Each row is a point on a landscape with many peaks, with its height.
From any point a climber steps to the highest of the 4 points nearest to it. It stops when none of these is higher. Distance is the straight distance between rows; heights are no part of it.
z_175 h=4.62: [ 80, 100, 102, 104,  97, 102, 110,  95,  97,  85,  89,  88, 110, 101,  90,
  95, 110,  98,  97, 110,  90,  95, 100, 108, 103, 100]
z_354 h=7.02: [141, 111, 100, 114, 109,  98,  97, 117, 106, 122, 126, 124,  94, 107, 107,
  91,  93, 104, 107,  71, 113,  89,  85,  92,  90, 113]
z_703 h=6.85: [ 92, 104,  87,  85, 104, 118, 111,  97, 101,  85,  85,  85, 115, 104, 100,
  88, 109, 106, 103,  86,  82,  99, 101, 110,  92,  87]
z_882 h=6.30: [ 86,  99, 100,  86,  90, 126, 131, 115,  94,  90,  97, 106, 114,  88,  94,
 120,  97,  75,  85, 115, 101,  98, 104,  92, 103,  84]
z_391 h=6.18: [104, 106, 105,  73,  75, 111, 116, 116, 126, 107, 104, 102,  95, 102,  96,
 117,  98,  69,  99, 123, 124, 100, 114,  73,  99,  79]
z_690 h=6.51: [104,  99,  83,  98,  84,  79,  81,  95, 112, 123, 123,  95,  70, 109,  97,
 103, 101,  97, 104, 115, 122, 111,  92,  84, 111, 129]
z_216 h=7.23: [139,  98,  98, 112, 105,  99,  87, 107, 104, 130, 115, 106,  96, 110, 118,
  91, 113, 111, 120,  57, 103,  86,  91, 104,  66, 110]
z_638 h=7.87: [ 70, 101, 122,  94, 107, 115, 108, 106,  82,  85,  88, 108, 123,  86, 106,
 111,  69, 109, 106, 120,  65, 103, 109, 111, 100,  78]
z_946 h=7.18: [ 77,  93,  99, 104, 112,  84,  98,  80,  89,  83,  86,  92, 103, 107,  85,
  97,  94, 101,  95, 100,  92, 102,  97, 114, 118, 108]
z_911 h=7.29: [123,  85, 102, 131,  99,  88,  77,  85,  98, 103, 106, 106,  72,  92, 116,
  82, 112, 125,  93,  63, 101, 102,  93, 110,  65, 133]
z_478 h=7.63: [105,  92, 105,  90, 113, 113, 112,  97, 114,  78,  80,  85, 132, 118,  93,
  93, 111, 105,  99,  70,  75,  94,  93, 117,  80,  81]
z_485 h=6.21: [122,  96,  98,  97,  94,  99,  76, 102, 108, 136, 108, 101,  81, 113, 108,
  97, 106,  90, 109, 107, 106,  93, 103,  90,  98, 114]
z_243 h=1.08: [105,  92, 106,  77,  67, 131, 111, 116, 128,  97, 106, 105, 128, 112,  99,
 105,  94,  79,  98, 114, 104,  88, 115,  89,  89,  67]
z_447 h=7.56: [ 85,  98, 111,  98, 128, 111, 112,  98,  98,  73,  79, 101, 122, 108, 107,
  98, 106, 115, 105,  90,  68, 100, 101, 115,  99,  84]
z_180 h=6.74: [ 82,  95,  99,  73, 100, 116, 115, 113,  99,  78,  87,  90, 130, 101,  94,
  98,  97,  97,  97,  93,  75, 102, 105, 100,  89,  77]
z_876 h=6.95: [143, 104, 106, 118, 104,  96,  94, 119, 106, 113, 125, 110,  93, 114, 102,
  86,  90, 109, 122,  68, 108,  93,  83,  92, 107, 110]
z_585 h=7.59: [ 76, 101, 117, 115, 143, 102,  78,  62,  84,  77, 119, 125, 109,  93, 128,
 112,  82, 125, 129, 103,  83, 119, 118, 128,  96,  80]
z_421 h=5.62: [122,  80,  99, 116, 115,  93,  77,  70,  95,  97, 101, 103,  62,  92, 107,
  88, 110, 137,  92,  60, 116, 111,  89, 117,  94, 126]
z_371 h=3.47: [101,  87,  92,  86,  74, 115, 105, 112, 115, 110, 101,  96, 112, 112, 107,
 105, 119,  87, 102, 106, 113, 100, 107,  91,  82,  91]
z_174 h=7.44: [ 93, 101, 102, 119, 110, 107, 101,  82, 101,  80,  86,  90, 114, 104, 100,
  82, 111, 126,  89,  79,  83, 104, 102, 122,  83, 102]
z_116 h=7.62: [137, 111, 110, 101, 104, 100,  86, 132, 102, 126, 122, 108, 103, 117,  77,
  95,  82, 105, 130,  73, 100,  80,  68,  69,  97, 113]
z_176 h=6.36: [ 79, 102,  92, 101, 117,  98, 102,  97,  90,  90,  84,  93,  96,  98,  90,
 104, 108,  98,  97, 110,  86,  97,  96, 117, 108,  93]
z_386 h=6.71: [ 90,  94, 109, 132, 131,  96,  89,  75,  93,  74,  88,  92, 103, 112,  94,
  88, 109, 127,  87,  80,  98, 108, 107, 123,  94, 103]
z_841 h=7.79: [117, 101, 105, 105, 109, 100,  88,  93, 102,  87,  97,  95,  98, 101, 123,
  71, 120, 120,  85,  64,  97,  96,  95, 109,  63, 101]
z_873 h=7.53: [ 80,  94, 118, 112, 150,  98,  90,  71,  83,  82,  98, 125, 109,  90, 106,
 107,  82, 119, 115, 102,  83, 110, 114, 122, 104,  87]
z_312 h=7.24: [ 92,  99, 104,  87, 109, 110, 119, 107,  98,  85,  83,  91, 128, 103,  94,
 107, 103, 106,  96, 104,  69, 109, 102, 112,  99,  78]
z_264 h=6.76: [105,  91,  98, 130, 121,  93,  76,  74, 104,  84,  85,  90, 101, 100, 107,
  80, 123, 124,  90,  73,  99, 111,  94, 115,  80, 116]
z_525 h=5.97: [ 83, 107,  94, 101, 115,  95, 108,  94,  90,  76,  83,  88, 113, 102,  93,
  98, 106, 104,  94, 102,  86,  95, 107, 117, 107,  98]
z_123 h=6.29: [ 99, 121,  99, 100,  82, 106, 130, 106, 112, 105,  90,  93,  87,  82,  90,
 125, 103,  74,  79, 132, 126,  96, 104,  75, 132,  90]
z_440 h=7.75: [125,  99, 124,  98,  84,  95, 101, 144, 109, 138, 112, 114, 106, 120,  95,
  85,  63,  95, 112, 107, 114,  85,  77,  68,  99, 103]
z_830 h=6.41: [104, 103,  84, 101,  87,  84,  74,  86,  95, 119, 109, 100,  71, 102,  90,
  94, 105, 107, 100, 108, 124, 104,  97, 105, 109, 128]
z_875 h=5.61: [ 90, 104, 103,  78,  80, 125, 150, 131,  96,  91,  93, 116, 118,  78,  96,
 128, 101,  73,  91, 116,  96,  99, 102,  94,  98,  71]
z_72 h=7.84: [122, 102, 107,  96,  84,  97,  84, 133, 109, 155, 120, 114, 101, 112,  91,
  92,  84,  97, 120, 103, 119,  88,  78,  83,  99, 104]
z_79 h=6.68: [ 85,  97,  81, 103,  96,  71,  94,  86,  92, 103,  96,  85,  85,  96,  86,
  98, 113, 101,  91, 113, 112, 107, 112,  95, 109, 124]
z_835 h=4.64: [103, 100,  85,  92, 111,  89,  95,  90,  97, 101, 101,  94,  93, 100, 101,
  81, 118, 112,  92, 101,  97,  91, 100, 117,  99, 107]
z_524 h=7.05: [ 80, 105,  99,  97, 110,  93, 110, 102,  89,  84,  87,  97, 106,  97,  74,
 112, 102,  97,  87, 116,  99, 110, 103, 107, 120, 103]
z_595 h=4.49: [ 98, 104,  91, 106, 114,  99,  99,  91,  87,  90,  85,  81, 106, 108,  99,
  93, 126, 107,  92,  95,  98, 109,  94, 109,  86, 104]
z_80 h=8.22: [ 68, 102, 115,  93,  99, 108, 134, 105,  79,  86,  94, 114, 119,  75,  96,
 126,  76,  92, 102, 118,  82, 111, 103, 114, 103,  79]
z_896 h=5.35: [ 93,  95,  98,  86,  73, 115, 120, 114, 113,  84,  95, 100, 106, 101,  92,
 108, 104,  75,  87, 125, 114, 100, 106,  91, 104,  78]
z_316 h=7.28: [ 80, 107, 104, 102,  87,  82, 115,  96,  88,  83,  91, 113,  99,  66,  79,
 118,  90,  83,  88, 134, 106, 100, 103, 101, 124,  93]
z_435 h=6.55: [ 95, 110,  97,  95,  80, 104, 130, 101, 102,  98,  96, 100,  99,  84,  85,
 119, 105,  81,  92, 127, 105, 110, 105,  86, 117,  93]
z_815 h=6.84: [123, 103, 100,  96,  91,  98,  87, 124, 106, 134, 125, 114, 100, 112, 106,
  88,  95,  93, 112,  76, 111,  92,  91,  87,  89, 111]
z_436 h=7.36: [ 67,  85, 123, 128, 142,  84,  84,  60,  83,  79, 108, 108, 111, 104, 106,
 113,  87, 114, 106,  93,  90, 110, 119, 124, 114, 101]
z_590 h=7.52: [ 80,  94, 104,  92,  92,  98, 128, 102,  91,  85,  89, 107, 105,  86,  88,
 106,  92,  83,  86, 125, 103, 103, 104,  99, 117,  99]
z_105 h=7.77: [ 76,  95, 112, 106, 131, 106,  99,  89,  80,  81,  92, 110, 106, 100,  91,
 102,  84, 104, 113, 114,  78, 114, 106, 105, 115,  95]
z_866 h=6.34: [ 98, 105, 100,  94,  76,  81,  98, 104, 122, 130, 120, 101,  64,  91,  94,
 100,  94,  80,  99, 129, 131, 109,  94,  70, 121, 110]
z_411 h=7.94: [ 74, 107, 113,  84,  97, 108, 133, 107,  80,  93,  91, 116, 107,  64, 104,
 120,  77,  99,  93, 132,  88, 109,  98,  97, 110,  75]
z_898 h=5.66: [ 83, 105, 100,  79,  92, 118, 120, 106,  95,  83,  89, 106, 124,  90,  95,
 116,  88,  86,  87, 112,  80,  96,  98, 107,  94,  70]
z_546 h=7.64: [112,  95, 106,  87,  76, 102,  97, 139, 117, 140, 113, 109,  96, 115, 105,
  95,  78,  82, 109, 108, 121,  96,  83,  70,  87,  89]
z_186 h=7.88: [ 81, 109, 114, 101,  98,  96, 116,  92,  80,  83,  94, 122,  95,  76,  92,
 109,  72,  99,  93, 134,  89, 116, 104,  95, 110,  86]
z_735 h=6.46: [ 81,  95, 108,  80,  96, 121, 122, 108,  92,  79,  96, 109, 127,  94,  98,
 118,  97, 109, 104, 106,  69,  96, 111, 104,  93,  73]
z_664 h=1.93: [104,  86,  90,  79,  73, 121,  99, 114, 112,  97,  93,  96, 122, 105, 106,
 106, 114,  81, 103,  91,  90,  88, 102,  89,  84,  73]
z_937 h=7.70: [ 67,  88, 117, 113, 123,  88,  81,  76,  80,  79, 117, 123, 118,  94, 114,
 118,  65, 109, 129, 127,  77, 116, 115, 108,  99,  86]
z_988 h=7.37: [119, 103, 103,  87,  74, 107,  92, 128, 115, 129, 103,  98, 108, 115, 103,
  95,  95,  80, 107,  99, 120,  92,  95,  82,  92,  92]
z_592 h=7.92: [ 74, 107, 119, 107, 103,  97, 118,  96,  79,  81,  96, 114, 106,  71,  92,
 116,  72, 105,  99, 125,  83, 108, 105, 101, 118,  79]
z_748 h=6.79: [ 91, 108,  92,  81,  92, 110, 134, 113,  91,  89,  92,  95, 100,  82,  97,
 117, 104,  78,  94, 125, 108, 102, 110,  81, 110,  83]
z_889 h=7.74: [ 61, 108, 115, 104, 115,  89,  97,  89,  87,  80, 111, 116, 110,  82, 104,
 119,  69, 102, 122, 124,  72, 112, 105, 123,  99,  76]
z_780 h=7.50: [113, 107, 109,  99, 107, 108,  96,  90,  96,  95,  89,  88, 113, 100, 111,
  79, 115, 111,  95,  67,  88,  96, 100, 105,  75,  98]
z_23 h=6.32: [119, 111, 104,  89,  69,  92,  88, 122, 112, 142, 116, 110,  70,  98, 100,
  95,  86,  92, 102, 126, 125,  96,  90,  77, 107,  98]
z_227 h=7.67: [135, 108,  97,  96,  85,  96, 104, 139,  97, 124, 112, 112, 106, 113,  71,
  90,  54, 100, 122,  88, 107,  84,  65,  70, 107, 118]
z_315 h=7.81: [ 73, 101, 122, 102, 122, 107,  97,  92,  88,  89,  94, 106, 124,  95, 105,
 113,  85, 116, 114, 113,  66, 111, 107, 113, 114,  83]
z_362 h=5.84: [113, 100,  78, 106,  95,  97,  87,  87, 104, 120, 102,  84,  76,  97, 109,
  95, 116, 105,  93,  82, 111, 106,  99, 103,  93, 123]
z_307 h=7.66: [ 90,  96, 120,  98, 141, 128, 114,  82, 108,  85,  83, 104, 131, 116, 109,
  99,  88, 120,  96,  75,  55, 100,  93, 113,  92,  78]
z_891 h=5.83: [ 96,  96,  96, 124, 129,  88,  87,  85,  99,  86,  96,  88,  90, 106,  93,
  77, 112, 117,  87,  80,  93, 101, 101, 120, 105, 116]
z_902 h=6.27: [128, 108,  93, 100,  88,  96,  88, 111, 106, 128, 109, 107,  99, 104, 113,
 105, 116, 104, 113,  88, 103,  95,  95,  86,  88, 119]
z_530 h=7.73: [125, 107, 103,  98,  88,  91,  92, 138, 107, 135, 118, 114,  89, 112,  83,
  86,  66, 106, 116, 100, 109,  85,  73,  74, 110, 118]
z_112 h=2.68: [113, 101,  90,  81,  81, 114,  97, 111, 119, 117,  94,  90, 107, 119, 108,
  91, 106,  85, 111,  73, 105,  82, 106,  95,  75,  88]
z_402 h=6.03: [114, 105,  98,  93,  78, 100,  88, 112, 116, 125, 107,  98, 100, 117, 101,
 100, 113,  84, 114, 107, 108,  93,  97,  93,  82,  87]
z_684 h=6.43: [106, 104,  88,  93,  76,  87,  95, 104, 111, 109, 107,  92,  83, 100,  93,
 100, 114,  83, 100, 121, 123,  99, 107, 100, 112, 109]
z_335 h=6.33: [101, 111,  94,  94,  80, 102, 103, 118, 119, 114, 110, 102,  83,  93,  97,
 109, 104,  73,  97, 127, 136,  97, 109,  73, 106,  96]
z_522 h=7.10: [ 90, 116,  98,  91,  86, 116, 134, 112,  80,  91,  96, 104,  94,  76,  83,
 130,  87,  68,  91, 127, 118, 101, 116,  95, 118,  83]
z_888 h=7.19: [ 64, 107, 110, 101,  96,  89, 116, 104,  86,  79,  97, 100, 108,  69,  94,
 108,  83,  90,  88, 142,  91, 101, 102, 104, 120,  99]
z_864 h=7.25: [153,  92, 111, 125, 106, 102,  86,  97, 102, 119, 117, 122,  76, 108, 110,
  86, 113, 116, 113,  56, 118, 103,  71, 102,  87, 118]
z_801 h=6.57: [127, 106,  97,  94,  94,  90,  75, 110, 101, 130, 119, 101,  72, 113,  98,
  85, 100, 102, 112,  98, 114,  97,  89,  85, 112, 131]
z_364 h=7.20: [136, 100,  97, 113, 101,  94,  91, 103,  97, 119, 122, 109,  89, 104, 118,
  90, 111, 112, 116,  68, 103, 100,  89,  96,  87, 119]
z_357 h=2.62: [106, 100,  91,  85,  87, 114, 112, 103, 100,  99,  88,  89, 108, 106, 105,
 107, 118,  87,  95, 107, 108,  88, 110,  93,  90,  87]
z_167 h=6.38: [106, 116,  84,  90,  77,  87,  89, 113, 109, 125, 117,  97,  79,  95, 101,
 102,  98,  88, 100, 134, 129, 108, 107,  82, 111, 114]
z_657 h=6.48: [104,  91,  82, 102,  82,  90,  92,  91, 101, 118, 108,  98,  80,  93,  93,
  97, 110,  88, 100, 122, 125,  99, 106,  85, 115, 125]
z_968 h=6.52: [122, 102, 106, 101,  90,  83,  78, 122, 105, 137, 124, 121,  72, 111,  91,
  90,  93, 107, 115, 113, 120,  99,  85,  80, 124, 124]
z_454 h=7.11: [ 83,  97, 104, 101, 110,  99, 116, 101,  91,  80,  83, 105, 118,  92,  90,
 112,  96, 108,  99, 118,  78, 105,  95, 110, 111,  89]
z_19 h=4.87: [ 91,  94,  86,  74,  80, 125, 122, 108, 107,  72, 103,  99, 132, 100,  86,
 111,  95,  93,  97, 100,  78,  95, 100, 102,  98,  62]
z_453 h=7.40: [130,  90, 118, 122,  98, 108, 103, 106,  96, 118, 116, 120,  99, 111, 120,
  86, 116, 110, 118,  56, 106,  91,  89, 104,  77, 112]
z_348 h=7.61: [100, 104, 109, 110, 121, 113, 115,  88, 120,  71,  88,  85, 126, 104, 112,
  93, 118, 123,  98,  71,  76, 101,  99, 106,  73,  94]
z_868 h=7.82: [ 71, 103, 115, 109, 143, 121, 110,  81,  91,  84,  92, 117, 124, 111, 106,
 119,  94, 119, 102, 104,  67, 115, 105, 118, 104,  78]
z_766 h=5.89: [115,  87,  84, 112, 104,  84,  63,  72,  93, 115, 106,  87,  62,  93, 107,
 101, 113, 122,  93,  68, 109, 101,  97, 107,  99, 140]
z_337 h=7.71: [ 91,  92, 117, 112, 148, 118, 102,  87, 100,  75,  97, 108, 122, 111, 106,
 101,  95, 131,  93,  90,  71, 107, 102, 122, 111,  89]
z_682 h=7.35: [125,  98,  95, 124, 109, 103,  82,  88,  93, 108, 106,  99,  86, 101, 122,
  83, 114, 118, 109,  57, 105,  98,  91,  94,  79, 111]
z_742 h=3.14: [119,  99,  96,  93,  94, 109,  96, 104, 104, 123, 101,  93, 107, 108, 115,
  88, 116,  87, 108,  69, 102,  86,  99, 101,  75,  95]
z_57 h=7.26: [ 79, 114, 111,  97,  88, 108, 131, 110,  75,  90,  89, 109,  98,  74,  89,
 120,  87,  78,  91, 125, 108, 103,  98,  90, 115,  85]
z_409 h=6.19: [ 90,  91, 109, 130, 130,  93,  88,  74, 107,  76,  93,  79, 101, 101,  96,
  86, 101, 118,  86,  87,  95, 109, 101, 122, 103, 126]
z_339 h=7.76: [133, 102, 105,  85,  94,  82,  96, 138, 109, 142, 123, 109,  87, 119,  91,
  87,  69, 102, 124, 102, 116,  85,  79,  69, 107, 116]
z_460 h=5.87: [111, 109,  93,  87,  86, 103,  87, 118,  99, 127, 119,  97,  93, 109, 111,
  98, 108,  92, 102, 102, 118,  92, 103,  90, 106, 109]
z_328 h=7.57: [126,  84,  99, 118, 106, 100,  89,  88,  97, 101,  92, 108,  95,  88, 124,
  76, 119, 122,  92,  66, 105, 108,  97, 111,  67, 112]
z_89 h=6.96: [124,  87, 101, 119, 105,  88,  87,  88,  92, 113, 116, 107,  74, 105, 112,
  85, 112, 120, 101,  54, 114, 107,  88, 101, 100, 132]
z_903 h=6.90: [111, 109, 104,  83,  70, 119, 101, 127, 127, 128, 102, 105, 107, 120,  99,
  97,  83,  73, 104, 116, 129,  88, 103,  67,  80,  76]
z_101 h=5.05: [100,  97,  76, 110, 119,  74,  67,  71,  97,  95,  94,  83,  78,  98,  97,
  98, 110, 119,  79,  84, 104, 107, 100, 114,  93, 126]
z_117 h=6.15: [104, 101, 101,  86,  62, 108, 111, 114, 121, 118, 101, 100, 101, 100, 105,
 106, 100,  76,  99, 119, 118,  92, 104,  82,  99,  84]
z_382 h=6.86: [ 91, 101,  87, 106, 116,  79,  91,  77,  95,  96,  92,  87,  98,  91,  79,
  99, 102,  97,  89,  95,  97, 107, 110, 119, 117, 126]
z_598 h=7.58: [100, 103, 125, 112, 138, 122,  99,  83, 108,  93,  71,  95, 123, 113, 113,
  92, 108, 122,  91,  82,  88, 107, 104, 114,  84,  96]
z_731 h=3.75: [106, 100,  91,  87,  78, 103, 108, 101, 112, 112, 101,  88,  97, 108, 108,
 100, 114,  92,  97, 113, 107,  92, 105,  91,  91,  97]
z_933 h=7.86: [ 72, 103, 118, 105, 135, 112, 106,  94,  80,  85,  96, 107, 120,  97, 105,
 116,  81, 118, 109, 120,  70, 112,  98, 115, 109,  65]
z_426 h=6.39: [100, 102,  85,  96,  78,  86,  98, 106, 119, 107, 105,  97,  70,  95,  91,
 107, 106,  77,  92, 132, 143, 103, 111,  85, 121, 107]
z_276 h=5.45: [109,  88,  85, 117, 109,  80,  71,  77,  97,  92,  98,  83,  60,  99, 104,
 101,  97, 118,  93,  79, 119, 106,  95, 106,  98, 140]
z_687 h=5.96: [ 91,  95,  73, 108, 110,  78,  83,  90,  97,  87,  94,  91,  97, 100,  96,
  89, 110, 105,  96,  91,  93, 100, 107, 122,  98, 113]
z_985 h=6.37: [ 91, 111,  99,  97,  73,  84, 114,  99, 109, 101, 103,  97,  78,  81,  89,
 122, 103,  71,  88, 122, 131, 102, 115,  81, 133, 106]
z_4 h=6.56: [ 89,  95,  79,  91,  90,  77, 110,  90, 109,  98,  96,  87,  84,  86,  80,
 101, 104,  79,  87, 123, 101, 102, 111, 106, 125, 117]
z_746 h=7.72: [124, 103, 112,  91,  88,  94,  92, 139, 113, 142, 114, 105, 108, 114,  88,
  88,  77,  84, 119,  79, 110,  83,  70,  74,  89,  99]
z_668 h=6.26: [111,  91,  79,  97,  96,  70,  76,  82,  95, 113, 111,  93,  65,  98, 100,
 101, 101, 106,  94,  87, 107, 110,  98, 101, 110, 135]
z_991 h=6.25: [ 81, 101, 101, 103,  98,  96, 113,  96,  87,  88,  91,  94, 111,  94,  82,
  97, 107,  89,  97, 126,  95, 103, 106,  93, 102,  94]
z_406 h=6.75: [ 74, 101, 100,  93,  87, 112, 119, 106,  83,  83,  95, 100, 113,  91, 101,
 113,  92, 100,  93, 116,  85, 102,  97,  95, 114,  83]
z_418 h=4.46: [107,  95,  85,  92,  90, 106,  99, 104, 105,  94,  94,  83, 106, 109, 127,
  93, 113,  97, 107,  82,  97,  89, 107, 116,  80,  88]
z_600 h=7.39: [139,  82, 111, 126, 105,  96,  91,  96,  93, 100, 110, 122,  86, 105, 126,
  77, 123, 121, 111,  62, 103,  97,  77, 106,  69, 123]
z_91 h=6.45: [101,  96,  79, 101,  83,  77,  79,  97, 110, 116, 108,  93,  74,  91,  94,
  99, 111,  89,  89, 118, 120, 106, 100, 100, 115, 123]
z_498 h=1.14: [ 99,  97,  83, 113,  90,  87, 103, 110, 102,  93,  94,  90,  91,  94,  95,
  96, 128,  99,  99, 110,  98,  99, 111,  99, 106, 110]
z_159 h=7.54: [ 80,  99, 121, 112, 144, 106,  88,  75,  97,  86,  97, 108, 116, 109, 101,
 103,  91, 113, 110,  98,  75, 117, 113, 131, 108,  90]
z_422 h=6.40: [117, 102,  91, 105, 102,  92,  76,  99,  99, 123, 124,  92,  73, 110, 112,
  86, 112, 103, 102,  97, 115,  97,  98,  94,  96, 116]
z_847 h=6.44: [ 84, 108,  87,  99,  85,  86, 126, 100,  97,  89,  98,  98, 100,  84,  83,
 111, 102,  81,  89, 127, 122,  99, 113,  89, 125, 107]
z_883 h=2.32: [ 94, 101,  76,  96,  92, 114,  97, 101, 103, 102,  85,  90, 103, 107,  95,
  92, 127, 103,  91,  97,  91,  98, 108, 112, 104, 105]
z_936 h=6.31: [ 92, 105,  94,  92,  81, 100, 108,  97,  99, 103, 103,  97,  86,  97,  91,
 107, 110,  84,  94, 118, 109,  99, 113,  83, 109, 101]
z_832 h=7.49: [123,  81, 104, 112,  96, 103,  82,  96,  97, 109, 112, 114,  93, 106, 129,
  84, 112, 120, 102,  50, 101,  98,  91, 104,  72, 108]
z_640 h=6.01: [ 95,  95,  88,  70,  87, 124, 120, 108, 104,  77,  84, 104, 131,  99,  90,
  99, 101,  97,  95,  97,  74,  89, 102, 105,  82,  74]
z_342 h=6.49: [ 94,  92,  81, 102,  95,  85,  84,  83,  97,  95, 101,  84,  76, 103,  96,
  93, 110, 108,  92,  96, 118, 104,  89,  97, 114, 124]
z_685 h=6.05: [101, 104, 102,  80,  66, 122, 103, 120, 124, 117,  99,  91,  97, 112, 109,
 110, 103,  78, 105, 123, 120,  91, 112,  77, 102,  79]
z_468 h=5.23: [ 98, 109,  86,  86,  89,  91, 113,  98, 101,  87,  89,  92, 104, 105,  92,
  97, 118,  86,  96, 109, 109, 100, 107,  95, 110,  90]
z_627 h=6.13: [116, 107,  93, 108, 106,  86,  93,  89, 102,  99,  93,  80,  91, 102, 107,
  79, 115, 110,  90,  78, 100, 100, 104, 111,  88, 114]
z_191 h=6.89: [ 82,  93, 101, 115, 139,  72,  87,  76,  95,  82,  92,  90,  95, 101,  84,
 103, 100, 120,  82,  93, 104, 112,  97, 123, 121, 128]
z_291 h=7.41: [107, 101,  99, 127, 115,  97,  80,  85, 108,  81,  88,  86,  97,  96, 120,
  79, 112, 126,  87,  66,  95, 107,  92, 121,  76, 113]
z_840 h=6.81: [110, 102, 103,  95,  66, 114,  97, 128, 126, 122, 106, 104, 109, 121, 107,
  96,  97,  73, 109, 110, 119,  90, 104,  77,  87,  79]
z_989 h=7.17: [ 76,  89, 114, 115, 141,  77,  89,  74,  86,  80,  91,  97, 107, 111,  93,
 106,  89, 111, 112,  95,  94, 108, 105, 120, 118, 110]
z_635 h=7.27: [ 76, 105, 105, 114, 136, 101, 107,  87,  98,  68,  82,  91, 114, 105, 100,
  97, 105, 112, 100,  97,  80,  99, 101, 127, 104, 108]
z_346 h=6.28: [109,  86,  78, 103,  94,  76,  75,  87, 100, 114, 109,  93,  72,  95,  99,
  97, 103, 101,  99, 105, 112, 112, 102,  98, 108, 141]
z_219 h=7.06: [ 92, 102,  99,  94,  88, 108, 132, 106,  86,  88, 102, 101, 112,  79,  99,
 117,  96,  87,  94, 132,  93,  98, 106,  96, 110,  85]
z_622 h=6.53: [122, 101,  93,  87,  89,  92,  70, 105, 105, 130, 126, 105,  71, 109,  96,
 104, 100, 100, 105, 107, 118, 102,  98,  82, 119, 126]
z_177 h=0.54: [ 94,  90,  93,  65,  60, 145, 129, 120, 117,  88,  97, 106, 118, 102,  94,
 117,  91,  75,  91, 113,  98,  86, 105,  79,  92,  63]
z_613 h=7.60: [ 87,  99, 112,  97, 102, 103, 116,  91,  85,  89,  90, 111, 111,  83,  89,
 103,  88, 101, 100, 124,  86, 103, 105, 110, 118,  84]
z_250 h=7.13: [ 78, 127, 112,  96,  88,  99, 133, 103,  70,  79,  95, 112,  87,  64,  94,
 135,  69,  68,  96, 129, 103,  94, 106,  90, 120,  87]
z_93 h=6.47: [ 93, 113,  96,  96,  91, 108, 133, 115, 109, 106,  99,  93,  92,  89,  94,
 128,  94,  74,  89, 128, 119,  92, 110,  73, 111,  90]
z_705 h=6.62: [117,  98,  86, 128, 103, 102,  81,  83, 105,  95,  99,  99,  80,  93, 124,
  84, 124, 122,  84,  67, 109, 101, 102, 118,  89, 121]
z_297 h=2.36: [103, 103,  82,  78,  92, 106, 101,  90, 104,  98, 101,  79, 109, 109, 110,
  99, 119,  93,  98, 110, 100,  88, 105,  93, 100,  99]
z_842 h=2.40: [113, 107,  86, 102,  97, 111,  92, 100, 107, 112,  93,  88, 112, 111, 117,
  94, 117, 107,  97,  95, 103,  92, 104, 108,  90, 109]
z_429 h=6.20: [111,  85,  96, 128, 103,  83,  76,  72,  97,  93,  93,  91,  78,  93, 110,
  89, 110, 125,  88,  58, 107, 105,  92, 115,  87, 130]
z_46 h=6.66: [123, 109,  97,  95,  97,  85,  72, 113, 106, 138, 122, 108,  87, 104, 107,
  88, 106, 106, 118,  89, 119,  96,  83,  91, 100, 113]
z_619 h=7.55: [ 97, 100, 105,  97, 111, 120, 105,  94, 104,  75,  91,  81, 119, 116, 100,
  93, 108, 107,  90,  77,  75,  88, 105, 107,  69,  78]
z_508 h=7.69: [135, 106, 106,  95,  93,  85,  97, 137, 108, 132, 122, 112,  95, 126,  86,
  83,  85,  96, 128,  89, 106,  78,  74,  81, 105, 114]
z_65 h=7.51: [ 68, 101, 107, 110, 119,  86, 102,  89,  84,  82,  90,  96, 106,  94,  79,
  98,  94, 101,  98, 117,  85, 106,  96, 118, 122,  95]
z_838 h=7.95: [ 68, 107, 120, 103,  96, 105, 113, 104,  81,  83,  95, 114, 114,  74, 113,
 119,  69,  95, 102, 137,  84, 115, 109, 106, 107,  80]
z_553 h=7.30: [ 82,  92, 116, 121, 154,  97,  83,  79,  89,  75,  97,  92, 102, 106, 101,
  98,  93, 111,  95,  89,  83, 111, 112, 121, 113, 100]
z_212 h=6.35: [109, 105,  99,  98,  82,  83,  82, 118, 113, 131, 121,  97,  67,  95,  93,
  95,  88,  85,  98, 130, 128, 108,  93,  70, 114, 116]
z_238 h=5.94: [111, 107,  92,  86,  90, 114, 105, 105, 105,  87,  88,  80, 121, 111, 117,
  91, 113,  94, 106,  81,  88,  91, 103, 103,  88,  88]
z_676 h=6.42: [ 75,  99, 108,  83, 116, 133, 115,  97, 106,  75,  88,  94, 127, 103, 100,
 105,  86, 106, 102,  89,  68, 110, 101, 114,  81,  68]
z_795 h=7.48: [ 79,  91, 115, 109, 131,  88,  86,  77,  81,  84, 106, 124, 110, 105, 102,
 115,  83, 103, 113, 104,  77, 110, 118, 133, 115,  92]
z_686 h=4.78: [ 99,  96,  93,  90,  99, 101, 115, 103, 100,  95,  86,  82, 112, 107, 103,
 109, 116, 105,  93,  96,  86,  90, 112, 105, 107,  94]
z_483 h=7.65: [ 98,  91, 119, 106, 132, 130, 111,  84, 110,  69,  77,  99, 139, 112, 106,
  96, 107, 120,  96,  69,  66,  98, 108, 117,  70,  78]

Two climbers start at each pair of points below. Name the first point that both come to, or write never.
z_386 and z_447 -> z_337
z_335 and z_167 -> z_684
z_354 and z_864 -> z_832

Where does a climber stop that starts at each point below?
z_19 -> z_80
z_391 -> z_72
z_91 -> z_72
z_830 -> z_72
z_902 -> z_841
z_436 -> z_80
z_735 -> z_80
z_866 -> z_72
